Each scene shows the same named points in several views. A view is turned or mirrored, shifted and resized as a whole, has a little noise and may leave points out.

Scene 1
View 1
Z449: [-25.3  -0.5  -2.9  -7.3  -2.9 -11.8   7.7   4.4  12.5 -13.3  -6.8  -3.9
 -17.0   4.1 -14.5  -5.7  16.4 -11.0   9.6 -25.8 -12.2  -0.1  -2.3  -7.9
  19.6  -7.1 -19.7   1.1   9.8  -0.1  -0.5 -25.7]
Z430: [-13.4 -26.2   7.3  -2.8  -4.7 -26.5 -21.6  -5.1   5.2   2.0   4.2   9.9
 -12.6   3.2 -23.0 -12.1   2.5 -13.0 -18.7 -31.0  -9.1   0.4 -27.6  -8.4
 -23.4  -9.4 -24.5   0.3   7.5 -22.5 -21.4 -13.9]
Z578: [-26.6 -10.8 -13.2  17.7 -12.7  -9.7   5.6   1.0   0.3 -11.4 -12.7  12.3
  -9.3  24.4   4.7 -21.4  -7.6 -19.2  -6.8 -18.2 -13.1  17.0 -19.5   6.8
 -11.8 -10.4  -8.6  17.2  14.6  -2.6 -16.1  -3.2]
Z322: [-30.5 -24.1   3.8  -7.0  -0.4 -25.0 -20.9  -6.3  11.8  -1.5  -1.3  -4.5
  -3.8   8.4 -35.5  -2.7   7.8 -17.1 -17.4 -29.0 -16.8  -2.3 -35.2  -0.8
 -22.8  -2.6 -23.9  -7.9  12.4 -23.8 -14.0 -22.4]
Z198: [  0.7  13.8 -13.7  49.0 -10.6  -4.6 -20.0   4.8 -10.9  -9.8  -7.4   8.7
 -25.6  22.2  -4.1 -42.3   7.6 -12.1  -6.8 -23.2 -19.6   1.6 -26.9   1.9
 -14.6 -28.0 -22.1  33.9  19.2  -5.5 -11.7 -26.8]
Z348: [-13.9  -3.5  -0.3  -2.2  -4.8 -22.6  -8.7  -5.5  -5.3  -8.1   4.0   4.4
  -2.7  14.6  -7.8 -15.6   5.4 -13.7  -0.9 -23.0 -22.4   6.4 -16.8  -1.9
  14.2 -19.6  -9.4  18.6   2.9  -7.6   1.1  -3.9]
Z593: [-23.6   8.4 -10.4  31.1   2.1   3.5   3.8   8.9  14.3 -12.5 -11.9  14.6
 -27.6  18.0  -1.7 -26.0   1.5  -3.0   4.8 -13.5  -5.7   2.7 -10.2  12.7
  -9.4  -3.6 -28.6   9.2  16.2   4.1  -8.7 -33.5]
Z310: [-14.1 -22.0   3.6 -13.8   4.7 -16.8  -6.8  12.6  -0.4 -11.1  -5.7   1.6
  -5.8   7.4  -0.2 -18.1   2.4 -12.0 -12.4 -21.6 -14.3  -2.7  -5.9 -13.8
  13.8 -12.2 -14.8  12.7   0.1  -6.8  -7.6 -10.3]
Z767: [  5.5  -1.6  11.2   9.4   6.8 -13.9 -11.1   2.6   7.7  -1.1  11.3  28.7
 -26.5  -4.0   1.2 -27.6   1.0   6.9   0.4 -18.4   0.0  -3.5   2.8  -5.7
   3.5 -14.3 -32.6  13.6  -1.3  -3.5  -4.4 -20.9]
Z353: [-20.3   3.3  -7.9   3.1  -3.8 -11.2   9.3   6.1  -4.2 -16.4  -6.8   2.5
  -8.1  17.9   7.3 -17.3   4.1 -12.3   8.6 -17.1 -20.0   9.6  -2.6   0.2
  25.3 -16.3  -7.7  21.0   7.5   3.5   4.1  -6.9]
Z379: [-30.9  -6.1  -2.3   1.2  16.3 -20.0 -20.6   1.1   8.3  -8.7  -1.0  -3.7
   0.6  20.3 -29.2  -9.3  10.0  -7.6 -13.7 -17.1 -28.3  -7.2 -34.1  12.6
  -9.4  -0.9 -25.1   3.0  10.6 -13.8   5.2 -33.5]
Z168: [-35.3 -12.8 -12.4   5.8 -18.9 -21.7   2.0 -10.8  -2.9  -8.4  -6.7   2.4
   2.0  27.6 -10.7  -6.3  -0.9 -28.9  -2.6 -25.0 -21.1  23.4 -30.2   8.6
 -11.6 -10.9  -0.2  12.7  15.9 -10.3 -14.1   8.7]
Z456: [-23.5   5.3  -8.1  12.6  -3.8 -12.4   1.2  -0.5   3.2 -11.8  -2.7   6.5
 -10.7  16.6  -6.5 -17.8   7.7 -10.5   7.0 -19.3 -18.9   8.3 -14.0   8.1
   6.3 -12.7 -15.0  15.8  12.1  -0.6   2.3 -15.3]
Z850: [-22.1  -6.4   1.9 -20.9  -4.1 -16.2   7.1   9.6   8.4 -14.6  -8.0 -11.1
 -13.9   1.0 -13.4  -2.9  22.4 -12.2  13.1 -26.9 -13.7  -4.4   4.5 -18.4
  35.7 -12.7 -13.2   2.4   4.8  -1.2   1.4 -19.5]
Z555: [-25.4 -19.5  -0.3  -9.9  -0.4 -29.8  -9.3  -9.6  -7.0  -2.8   4.0  11.5
  11.8  20.5  -3.0 -12.8  -7.9 -16.2 -12.1 -19.3 -24.3  14.5 -24.7   4.4
   0.6 -10.8  -5.5  18.2   3.7 -12.7  -3.8   9.8]
Z193: [-30.2 -18.3   7.6 -33.9  16.2 -23.4  -4.0   7.0   8.5 -12.1  -2.0  -7.9
   5.9   4.8 -14.5  -1.2  11.1  -6.9  -4.8 -20.6 -21.2  -8.6  -7.6  -7.4
  24.7  -1.9 -17.0   0.6  -3.8  -7.7   8.0 -16.1]
Z377: [  3.8   2.0  -4.7  24.8 -22.5 -11.5  -1.7  -4.4  -8.6  -4.2  -0.2  20.2
 -26.0   9.4   8.9 -30.9  -0.1 -14.3   3.5 -29.1  -5.9  14.6  -4.4  -9.2
   2.2 -30.8 -11.0  28.5  11.0  -3.2 -17.4   0.8]
Z800: [ -5.4 -27.5   8.6 -21.6   0.4 -32.3 -12.3  -8.1 -15.3  -1.0  12.3  20.1
  11.1   8.6  11.5 -19.0 -12.8 -11.7 -14.2 -22.1 -19.3  12.4  -9.7  -9.2
  14.4 -20.8  -2.8  25.5  -8.2 -13.2  -5.8  23.6]
Z285: [-37.3  17.2 -20.6  25.2  -6.5   5.9  35.8  10.4  12.8 -20.2 -19.9  18.4
 -22.2  23.1  21.5 -20.6  -6.7  -7.1  21.4  -7.3  -7.7  21.4   7.4  18.0
  12.7  -0.9 -11.4  15.3  15.4  20.7  -0.2 -13.0]
View 2
Z377: [ -6.9  11.5 -10.9 -19.2  10.0  -9.7  19.8  -1.2  11.8  -4.9  -5.0  -7.4
   2.2 -16.6 -11.1 -16.0 -15.4  -3.2   2.2  10.8  11.7  -2.8   9.1  16.6
  -3.2  25.5   1.7  12.8  -2.8  -4.9  -5.4  -8.0]
Z285: [  1.7  22.2 -25.6 -17.1  -7.0   9.5   5.4   4.4 -26.5   3.1  -3.8  -9.6
  -8.4   3.4  -7.5  -7.5 -20.3  -4.5  -9.5   8.8  14.4  -2.0  -6.2   8.2
   2.0   7.2   4.6   6.0  -5.5  -1.0 -12.1  -3.8]
Z198: [-19.9  -0.9 -10.3 -12.9   4.0   3.8  18.8   7.0  13.5  -3.2 -17.9  -6.0
   4.0  -3.4  -9.1  -8.5  -9.9 -11.3  -0.5   5.2  -4.8   3.1  25.9   8.2
  -5.8  22.2  14.4  11.2   3.3  -1.6  -0.3  -1.2]
Z800: [ -9.3  19.7  -5.1   0.1   6.6 -33.8  23.9 -24.4  16.7  -2.8   2.1 -12.3
  10.1 -21.8 -11.8 -10.7   0.5   9.3   6.7  12.8   6.5  -7.1 -15.8  14.6
  14.7  20.6  -0.3  -1.7  -3.7 -11.8  -2.4  -4.5]
Z593: [ -7.0   5.3 -13.6 -11.5   0.0   5.7  13.0   8.7 -13.5   1.0 -14.3  -7.3
  -9.3   4.5  -0.5  -0.6 -11.7 -15.9 -12.2   3.7  -1.2  -1.6   8.1   7.6
  -4.8  12.5   8.0   3.5   3.3   2.1  -3.1   1.5]
Z310: [ -8.7  13.5  -5.1   7.3  15.1 -12.3  16.2 -10.5   1.4  -5.8  -6.5  -7.9
   8.2 -21.0   0.6  -5.3  -3.0  -1.5   1.0   8.9   0.6 -11.1  -8.7   7.4
  11.0  11.5   4.8  -1.6  -6.6 -10.4  -1.7  -5.1]
Z322: [-19.2   3.4  13.5   6.0  15.4 -22.9  21.2  -0.9   7.0  -4.8 -25.0   3.4
   4.0 -18.2   7.2  10.6  -2.2 -13.8  -5.3  13.3  -6.8 -11.2 -18.5   3.7
  -4.7   4.9   5.7  -3.3   5.7   0.2   7.1   6.4]
Z578: [-14.0  12.5 -10.3 -10.6  -3.5 -10.4  16.6  -1.7   2.8  -2.1  -9.3  -0.6
  -1.9  -6.1  -2.6  -1.5 -13.3   1.7  -8.4  16.3   8.5  -2.4  -6.5   8.0
  -0.9  14.0  11.5   6.9   0.4  -0.2  -0.5  -3.3]
Z456: [ -9.6  15.2  -7.4  -8.6   6.7  -6.0  13.1   1.2  -2.6   1.6 -11.7  -8.0
   3.1  -6.2 -10.6  -5.3  -9.1 -10.0   0.5   7.3   1.7  -2.1  -4.2   5.4
  -0.3   7.4   1.3   1.4  -1.6   0.0  -5.0   2.3]
Z767: [  2.2   4.5  -5.4  -5.1  18.0 -13.4  21.0  -7.1  -3.1  -3.8  -8.3 -16.0
  -6.0 -17.7  -2.7 -12.7  -2.6 -16.5  -1.8  -2.7  -1.9  -8.4   7.3  18.2
   2.2  25.3  -6.3  -2.9   1.8  -8.5  -4.7  -1.3]
Z850: [ -3.1  22.8  -0.6   4.7  26.8  -1.2   8.5   1.9 -11.1  -1.9 -10.4  -8.6
  13.6 -25.0  -2.7  -8.3  -8.8  -9.1   8.3   6.4   3.9 -14.6 -15.7   2.7
   5.8  -1.5  -5.0  -1.8 -12.3  -7.1  -9.4  -1.4]
Z379: [-19.7   6.6   3.4   8.2   8.3 -14.0  16.3  -0.8   0.1   0.2 -20.5  -5.5
   6.0  -4.3  -2.1   8.6   3.4 -17.7  -1.9   4.1 -14.5  -4.8 -10.8   0.3
   2.2   1.7   6.9  -7.1   5.0  -0.2   4.4   9.7]
Z353: [ -7.7  23.0 -13.4  -4.5   6.6  -2.2   9.5  -2.2  -5.3   1.7  -4.1 -10.9
   9.3  -9.3 -12.7 -10.8 -10.4  -1.6   5.1   8.0   7.1  -4.2  -6.4   5.9
   7.3   6.6   2.6   3.0  -8.3  -5.4  -7.5  -3.5]
Z430: [-13.5   1.3  10.5   0.2  15.7 -26.1  25.6  -4.3  13.5  -6.8 -18.5  -0.5
   0.6 -23.0   6.2   1.1  -2.0 -10.4  -6.0  11.3  -3.0 -10.8 -10.0  11.5
  -2.6  15.6   3.4   0.0   5.7  -2.5   5.5   2.4]
Z348: [-13.0  17.3  -4.1  -3.2  10.0 -16.3  16.0  -6.1   8.7  -0.4  -7.6  -8.6
  12.0 -13.1 -13.5  -7.7  -4.5  -5.4   7.6   7.8   1.1  -3.3  -7.6   7.5
   3.9   9.7  -0.2   0.9  -2.5  -4.3  -2.1   1.0]
Z555: [-17.3  16.6  -2.4  -1.5   0.0 -27.2  19.7 -15.1  10.6  -0.4  -6.7  -5.3
   8.5 -10.2 -10.5  -2.0  -0.9   3.0  -0.1  13.8   1.4  -3.5 -19.5   8.6
   7.1  11.1   5.3  -1.9   1.0  -3.4   0.8   1.7]
Z168: [-20.5  17.9  -1.3 -10.3  -4.9 -20.1  15.8  -1.5  10.8  -0.6 -12.6   3.7
   5.9  -7.5  -7.1   1.1 -12.6   4.2  -2.1  22.2   8.1  -1.1 -19.7   5.6
  -2.8   2.7  10.5   7.5   2.0   3.8   1.6   1.8]
Z193: [ -7.1  20.5  -1.3  15.9  19.9 -10.3  10.4  -9.8 -11.2   1.0  -8.6 -13.5
  13.6 -16.8  -5.2  -1.4   2.5  -9.7   6.2   2.9  -7.0 -12.1 -21.7   0.6
  13.9  -3.6  -3.0 -11.3  -9.7  -8.4  -4.0   2.9]
Z449: [ -3.9  18.2  -2.6   0.6  20.4  -2.0   9.7   3.6 -12.1  -1.3 -12.9  -7.1
   6.6 -18.2  -2.3  -4.6  -9.8 -12.2   2.7   5.5   2.4 -11.5 -12.3   3.2
   1.6   1.8  -2.7  -0.3  -5.6  -3.0  -6.5   0.0]
View 3
Z578: [  4.6 -11.8   2.5   7.1  -6.3  -8.4  -6.1  -2.9  18.2 -11.8  -8.6   8.1
   1.9 -20.4  -6.7 -25.2  14.6  11.8   5.3 -10.0  -0.1 -12.9   9.0  -2.7
  -7.5  -5.6  15.0  21.9  12.8  11.0  -3.6  -5.5]
Z449: [  0.3  -1.5   6.8 -14.0 -29.9  15.4   5.6   1.5  -6.0 -16.8 -21.8   9.9
   1.4 -25.9  -5.2 -20.2  12.1  -7.3 -17.3 -14.2  -4.4 -11.8  20.7 -15.3
   4.5 -13.1  17.9 -12.6  23.2  -9.5   5.7 -14.7]
Z379: [ 16.3 -25.5   8.9   5.7 -25.0  21.1 -14.2   1.2  -9.4 -15.0 -23.2  -8.1
  10.3 -29.2 -15.8  -6.5   9.1  17.7  -5.4   0.3 -20.8   3.7  30.8 -24.9
  10.8  -6.8  23.3  -2.7   7.9  -5.5  -8.8  11.9]
Z430: [ -3.7 -36.8  -2.3  13.1  -5.1  24.8  -0.1  -0.6   6.7  -3.3  -5.2 -14.5
  14.5 -22.6  -9.0 -10.4  -3.5  -7.6  14.7 -12.3  -7.4  -2.3  30.4  -8.0
   9.7   0.9  13.8  -2.7   7.3  -0.2   5.0  16.1]
Z767: [-12.2 -19.7   2.1 -12.5 -14.7  27.4  15.1  -6.4  34.5 -11.9  -7.6   6.3
   8.4 -14.8 -21.1  -3.0  18.2 -15.0  -7.3 -15.2  -7.3 -11.1  11.0   1.8
  11.4 -10.3  26.9 -23.7  20.5   9.2 -12.9   3.5]
Z348: [ -8.0 -15.1  -3.6 -10.5 -20.3   2.0  -9.3   4.1  -4.1  -8.5 -21.8   4.0
   5.7 -17.1  -8.7 -23.0   9.1  -0.7   0.3 -12.1  -0.5 -11.2  22.5  -3.6
   6.0 -23.7  18.4  -5.2  12.4  10.4 -18.9   4.0]
Z456: [  7.4  -5.0   8.5  -8.3 -21.3  -0.4  -5.1   3.1   7.1 -12.4 -17.9  12.6
   4.0 -21.7 -11.9 -19.7  19.2   2.6  -7.9  -9.8  -1.6 -10.6  15.9  -5.1
   0.2 -12.5  24.6   2.4  16.1   4.1 -13.4  -1.2]
Z193: [-16.9 -16.8  -6.6 -10.1 -28.3  19.1   3.9  -4.2 -23.6 -24.1 -25.3  -0.4
   2.7 -20.3  -3.0 -21.0  -1.5   9.3 -13.2   2.6 -21.0 -12.1  31.0 -24.8
   9.5 -24.2   9.7 -26.7  20.0  -1.5   1.6  -4.6]
Z555: [-13.7 -20.9  -8.7   4.9  -8.0  -7.8 -11.3  -0.1  -2.6  -8.7 -15.6   0.9
  10.2 -13.1  -4.5 -29.1  -0.5  12.6   9.9   1.6 -10.6 -13.5  27.2  -5.8
   2.0 -19.9   7.8  -0.3   7.4  17.8 -16.8  15.8]
Z593: [ 26.5  -3.4  20.6  -1.6 -18.8   4.3  -0.9  -3.2  32.0 -18.8 -10.9  14.6
   1.6 -29.9 -20.5  -7.0  33.0  11.1 -15.5 -10.2  -9.0  -5.0  -1.7 -10.8
  -5.1   3.9  33.6  15.7  16.1   1.4  -7.0 -11.2]
Z850: [-10.4  -1.1  -0.2 -21.2 -32.1  18.3   7.1   2.9 -19.1 -20.3 -26.6   7.6
  -2.7 -21.7   0.6 -23.5   9.0 -11.8 -17.6 -16.3  -1.0 -12.7  23.4 -14.8
   5.9 -22.5  15.4 -19.4  27.2  -8.3   7.2 -21.4]
Z198: [ 24.8 -20.8   9.0  -4.7 -12.0  14.5 -19.1   4.8  33.2  -2.4 -19.9   0.7
   2.5 -25.5 -21.9   1.8  28.1  -1.9   7.9 -31.8  13.2   1.2   1.3   5.1
   3.3  -8.7  37.8  26.9   7.8  14.0 -26.9  -9.7]
Z322: [  8.4 -31.6   4.2  17.6 -11.2  20.8  -5.9   2.5 -12.5  -5.8 -10.4 -13.8
  15.8 -28.8  -6.1 -12.6  -5.4   2.1   6.4  -6.7 -13.2   3.0  36.2 -20.2
   9.9   3.1  13.0   0.2   8.1 -10.6  10.8  16.5]
Z168: [  4.5  -8.6   1.6  11.5  -9.3 -19.9 -15.0   6.9  -8.5  -4.9 -12.8   5.7
   8.5 -21.9  -1.1 -37.5   4.7  10.4  10.7  -8.3   2.1 -11.9  24.3  -5.9
  -7.5  -8.4   8.2  22.0   6.7   6.7  -2.8   8.1]
Z353: [ -7.4   0.3   0.0 -16.4 -24.4  -3.1  -1.3  -0.5   2.7 -17.1 -23.5  16.5
  -5.0 -16.8  -6.4 -27.7  17.1   5.2  -9.4 -11.3   1.4 -18.6  11.2  -6.3
  -2.8 -26.7  18.1  -0.2  19.1  11.6 -14.9 -17.3]
Z285: [  9.9  20.0  14.5 -10.9 -22.5 -21.5   8.2  -6.2  28.0 -26.7 -11.9  35.1
  -6.4 -22.1 -10.3 -31.0  35.6  16.1 -27.6  -5.1  -5.9 -23.3  -6.4  -3.9
 -17.1  -8.3  22.7  13.1  26.3   7.0  -5.0 -24.1]
Z377: [ -7.3 -12.7  -2.2 -10.4  -6.8  -1.0   0.6   2.8  29.8  -1.4  -9.9  11.8
   2.2 -15.0 -11.3 -19.3  18.6 -18.9   7.1 -30.8  19.0 -15.8   5.8  15.6
  -0.6 -14.2  22.8   8.6  14.9  17.8 -17.8  -8.2]
View 4
Z285: [ 28.4 -21.7  14.7   1.2 -19.2 -14.9  21.8  -1.5  -2.5  -0.2 -13.7 -27.0
  13.1 -10.9  11.0   8.7   4.5 -11.2   6.1   3.6 -21.6 -12.9  -9.3 -12.4
  20.4 -14.6 -13.9   4.2 -17.5  37.6 -39.7 -20.9]
Z377: [ 18.9  -8.6   4.7  -9.9   1.2 -12.3  16.6  10.8   7.4   1.2  27.3 -14.9
  12.7  14.3  -2.0   7.9 -14.8 -10.5   4.3  13.5 -10.3 -14.0  11.5  -4.1
  -3.8   1.8  16.4 -16.1 -21.0  31.0  -7.4  -1.6]
Z168: [  2.7 -31.8   4.1  -5.0 -23.0  17.8   0.8  20.7  15.2  11.3   1.1 -13.8
  17.6  -9.2  11.0   4.7 -31.1  -2.8  30.3   1.9   3.4   4.4  -5.5  -5.3
   7.1 -11.4  16.3 -11.4 -12.9  29.0   3.7  -5.2]
Z353: [ 27.0  -7.2  16.8  -0.9 -11.7  -1.3  22.3  -0.6  16.4   3.9   0.6 -16.7
  10.2  -7.2  -4.2   9.8  -7.7   9.1  12.5   5.6  -5.2   2.0  -0.7  -4.4
   8.4  -4.3   4.9  -6.7  -1.0  26.3 -16.2 -11.9]
Z430: [  1.7 -15.1 -13.7 -32.0  -8.9  -3.1  -4.3  16.4  13.8  25.6  18.5  -1.8
   9.9   8.8  16.0  -1.1 -40.3  18.9  15.1   7.3   2.0  12.3 -16.9  19.8
 -10.8   2.5  28.1 -20.7  -4.4  22.8   1.6  -9.6]
Z348: [ 18.7  -4.5   7.8  -7.4  -8.0   7.6  10.9   6.6  21.0   9.6   7.9  -8.7
   2.8  -1.8  -3.1  -0.1 -19.7  17.4  15.2   8.1   4.8   2.9   0.9   2.8
  -2.4  -1.7  20.1 -12.3  -1.1  22.9  -3.1  -6.1]
Z800: [  1.9  -4.8   8.4  -9.8   1.3  18.3  17.2  -1.6  40.5   0.7  11.7 -10.1
   0.1  22.5 -10.8  16.6 -41.9  20.4  14.7 -10.0   9.6  13.0  11.8   0.6
  -1.1   8.5  18.4  -5.1  -9.2  25.5   2.9 -15.2]
Z310: [ 15.3  -3.9   4.2 -19.1  -9.1  -4.7  18.4   0.6  24.3  13.4   6.7  -6.0
  14.0   3.6  -2.7  15.5 -24.1  20.3  15.7   0.8  -4.3  19.6  -5.9   8.8
  -2.5   8.0   9.0 -17.8   6.7  23.2 -12.5 -18.7]
Z456: [ 21.2 -11.3   7.8  -8.1 -13.1  -4.1  10.8   5.9   9.3  10.1   2.3 -12.3
   4.9  -8.6   5.2  -3.6 -10.1   9.2  14.1  10.9  -4.7  -6.2  -8.1   0.6
   1.4 -10.3  12.5  -7.1  -5.9  27.4 -15.0  -8.4]
Z850: [ 39.3  10.2  11.8  -1.1 -10.9   1.3  18.1   8.5  15.1  10.7   0.2 -10.1
  18.5  -6.8   3.8  13.8  -3.7  17.0   7.6  17.9  -4.8  24.4 -18.8  18.7
  10.3   5.0  12.2 -14.8  15.2   9.4 -12.9 -18.7]
Z449: [ 32.5   0.2   7.3  -7.5 -13.9  -4.1  11.5   8.6   8.2  14.3  -0.4 -12.2
  13.7  -8.6  10.0   6.0  -5.4  16.4   9.1  15.7  -6.8  13.1 -22.4  16.1
   7.8  -1.9  12.9 -11.6   7.5  17.2 -17.0 -17.5]
Z555: [  0.4 -19.7   3.9 -11.8 -12.1  17.9   8.7   4.2  29.7  11.0   2.2 -10.6
   3.4   1.7  -0.6   4.1 -37.3  17.2  24.7  -6.9   8.7   8.1  -0.3  -0.2
  -1.5  -5.8  17.4  -5.8  -7.5  27.5   0.0 -11.9]
Z322: [  7.4 -14.4 -11.7 -29.4 -17.9   2.0  -8.2  18.1  13.8  32.4   9.0   1.6
  11.8  -6.5  18.5  -6.3 -36.1  29.3  22.0  13.6   5.3  19.6 -28.3  26.3
  -8.4  -1.0  29.2 -22.4   8.7  17.2   0.3 -11.6]
Z198: [ 14.7 -20.6   2.8 -26.5 -12.5 -30.0  11.4   8.6  -1.6  15.2  27.8  -4.6
   7.4 -11.8  -5.6 -13.7  -6.6   2.5  17.2  20.7 -11.2 -27.9  12.0 -10.2
 -23.4  -7.2  17.7 -29.9 -10.6  39.1 -14.3   7.0]
Z578: [  5.0 -30.1   2.3 -16.0 -19.4  -4.8  10.0  11.2  10.2  10.5   5.2 -15.4
  17.7  -2.4   8.1   7.3 -24.4  -6.5  20.8   1.0  -6.7  -2.9  -1.8  -8.9
   0.7  -6.2   5.7 -10.8 -15.8  35.7 -13.4 -10.2]
Z767: [ 20.4   5.2  -2.0 -25.2   8.9 -22.9  13.5  -4.4  10.2  10.7  17.3  -8.5
  -4.2  19.0   6.1   0.0 -18.0  20.7  -7.5  10.9 -12.5  -6.6  -9.0  17.5
  -7.1   5.4  15.8  -7.4 -10.1  28.3 -22.3 -14.1]
Z593: [ 18.7 -24.4   1.8 -22.8 -18.2 -29.2   7.6   3.1  -9.4  17.0   0.9 -13.7
   9.0 -15.7  15.4  -9.3  -3.7   2.4  10.3  12.4 -18.6 -21.9 -14.2  -1.4
  -3.0 -14.6   1.9 -10.0 -11.7  38.6 -32.9 -13.0]
Z193: [ 24.2   1.5   7.6 -11.3 -12.6   8.8  12.1  -1.0  27.4  18.0 -10.3  -5.0
   6.6  -5.2   4.3   8.3 -21.5  36.8  15.3   2.0   4.5  29.2 -22.0  19.0
   5.4   2.6  15.0  -8.5  17.7  11.6 -11.8 -25.7]
View 5
Z353: [  3.4   4.8  -8.1  22.1   5.1  -1.4 -27.7   0.4 -10.0   1.6 -18.3 -20.6
   3.9  -9.2   2.0  19.0  38.0  -1.6 -10.3   7.2 -14.3  -1.8 -11.8 -15.6
 -16.8  13.7  27.1  -5.0   8.9   6.3  -8.4 -20.6]
Z456: [-14.9  17.8  -3.1  10.5   8.8  -3.1 -27.0   1.9  -0.9   1.0 -23.2 -12.9
  15.4 -14.4  -4.3  15.6  24.5  -8.7  -6.5  11.6 -11.6   0.6  -8.8  -4.4
  -9.8   8.5  20.9  -2.9   6.3   5.0  -4.9  -9.3]
Z850: [ -7.3  26.4  -0.3  30.3  10.5  14.4 -26.7  11.1 -20.8   2.3  -9.8 -18.1
   5.7  -7.2  -0.5  -3.4  50.7 -19.2  10.1   9.4 -14.4  -5.4 -21.1 -23.9
 -14.1   8.0  26.5  -6.2  25.9 -13.4   4.2 -38.9]
Z310: [ -4.7  11.2  -0.6  17.6  12.6  21.7 -14.1  20.9  -0.4   4.4  -8.5 -14.5
   3.3   4.8   2.0  17.5  42.9  -4.4   7.0   7.0  -1.3  12.1   4.2 -15.9
 -13.6  11.4  23.0  -1.5  19.2   6.2   6.4 -28.8]
Z168: [-28.6  25.8  -2.3  -6.2  16.1 -25.9   2.1   9.5  20.6  10.4 -14.7  -8.9
   0.8  -6.7 -16.8  29.4  36.2  -3.6 -12.2  -2.0 -12.8   0.3  11.3  19.9
 -10.8  -8.8  31.3  -2.8  -7.3  17.6   5.8 -19.2]
Z449: [-15.8  23.4   5.3  23.5  11.6   7.2 -28.3   9.0 -12.7   0.8 -17.1 -14.6
   9.9 -11.5  -4.0   0.5  37.8 -20.2   3.8  14.6  -7.7  -1.0 -20.9 -18.0
 -10.9   6.5  23.3  -4.1  22.1 -10.0   3.9 -25.9]
Z348: [ -6.3  26.7  -9.6   7.5   5.5  14.9 -19.4   6.3   2.0   3.4 -13.5 -15.0
  11.8  -9.2   2.6  16.7  37.4  -1.9   1.1   1.1 -19.5   5.5   5.7  -8.1
 -11.8   6.6  23.0  -7.5   4.3  13.9  -0.2 -15.7]
Z198: [-20.2  12.8 -14.9   7.7  19.8  -5.9 -37.1 -22.4   2.2 -17.2 -23.1  -8.3
  30.4  -4.1  14.4  27.9  12.0  -5.5  -3.9  28.0  -1.7   1.7  31.5  11.2
  10.2  18.1  13.1  11.0  15.1  17.0 -12.5  15.4]
Z285: [ -1.7 -18.1   6.3  31.7   6.2 -37.7 -33.1 -13.5 -10.4   3.0 -40.0 -24.0
   1.2 -18.6 -17.6  26.1  18.4  -5.6 -26.4  15.6   1.4  -2.1 -37.4 -16.7
 -16.0  17.9  27.9  -0.2  10.6  -7.8 -18.2  -4.3]
Z430: [-32.1  43.4   3.0  -1.0  19.3  23.5  -2.9  23.1  19.2   6.2  -8.1  -7.5
  15.7   5.0 -11.4  18.3  28.1 -14.9  17.0   6.4   9.1  19.7  24.3  -1.1
   0.8  -2.5  16.5   0.6  16.3   6.1  19.0  -8.2]
Z377: [  6.9  27.3 -16.0  20.1   1.4  -4.4 -24.9 -24.6   2.0  -4.0 -21.1 -28.4
  14.9  -1.9  -2.1  33.2  26.5   0.8   1.6  -4.5   3.1   5.8  20.7 -13.6
   1.5  13.8  25.4   0.4  16.3   3.2  -3.2   8.2]
Z578: [-15.6   8.5  -1.0   9.5  13.8 -18.8 -11.7  -1.5  12.1   6.6 -21.5 -15.5
   3.5  -2.6 -12.6  34.5  27.2  -2.2 -12.2   5.8   4.5   6.2   5.9   3.7
  -8.2   6.6  27.5   1.8   9.0   9.5  -0.1  -6.8]
Z767: [ -0.7  19.7   1.2  20.9   5.0  36.8 -32.4   5.6   1.5  -1.7 -23.6 -20.4
  23.7  -4.8  -2.2  18.5  10.8  -7.0  11.7   8.5  10.7  26.5   4.1 -30.9
  -1.6  19.6  10.0  -1.0  23.3  -2.7   1.5   8.5]
Z322: [-46.4  43.0   9.4  -5.5  27.0  15.8  -3.7  33.6  15.8   7.7  -7.8   0.2
  12.0  -1.3 -13.4   6.2  30.3 -22.8  11.7  13.1  -0.7  13.2  12.1  10.0
  -3.2  -9.5  16.4  -0.1  12.7   6.2  18.5 -18.4]
Z555: [ -7.3  21.3  -2.9  -3.2   8.5  12.0  -2.7  21.9  17.3  12.9 -11.7 -14.7
   1.5  -5.9  -9.1  29.2  35.4   6.7  -6.1  -6.9 -15.6  12.8   7.7  -2.2
 -19.9   0.4  25.4 -10.2  -6.0  23.7   4.6 -19.0]
Z800: [ 16.8  21.0 -10.4   6.6  -2.6  33.4  -1.6  18.2  14.6  14.5  -6.1 -25.8
  -1.0   5.2  -3.1  34.7  42.4  19.3   4.0 -20.2 -14.4  20.8  18.6 -19.7
 -20.5   6.0  28.0 -12.2   0.9  22.5   8.1 -22.9]
Z379: [-42.6  17.8   9.1  -8.1  26.6  22.6 -17.9  32.7   7.7   0.8 -13.4   4.5
  17.3 -13.0   0.7   4.0  23.0 -17.8  -0.1  27.2 -15.0   8.9  -2.3   9.6
 -11.2   0.4  11.6   0.2   5.0  17.8   3.3 -18.1]

In a view up to two points have been moved. Name them for each view, in the order of its rows, or write -.
view 1 => Z593
view 2 => Z193
view 3 => -
view 4 => Z322
view 5 => Z168
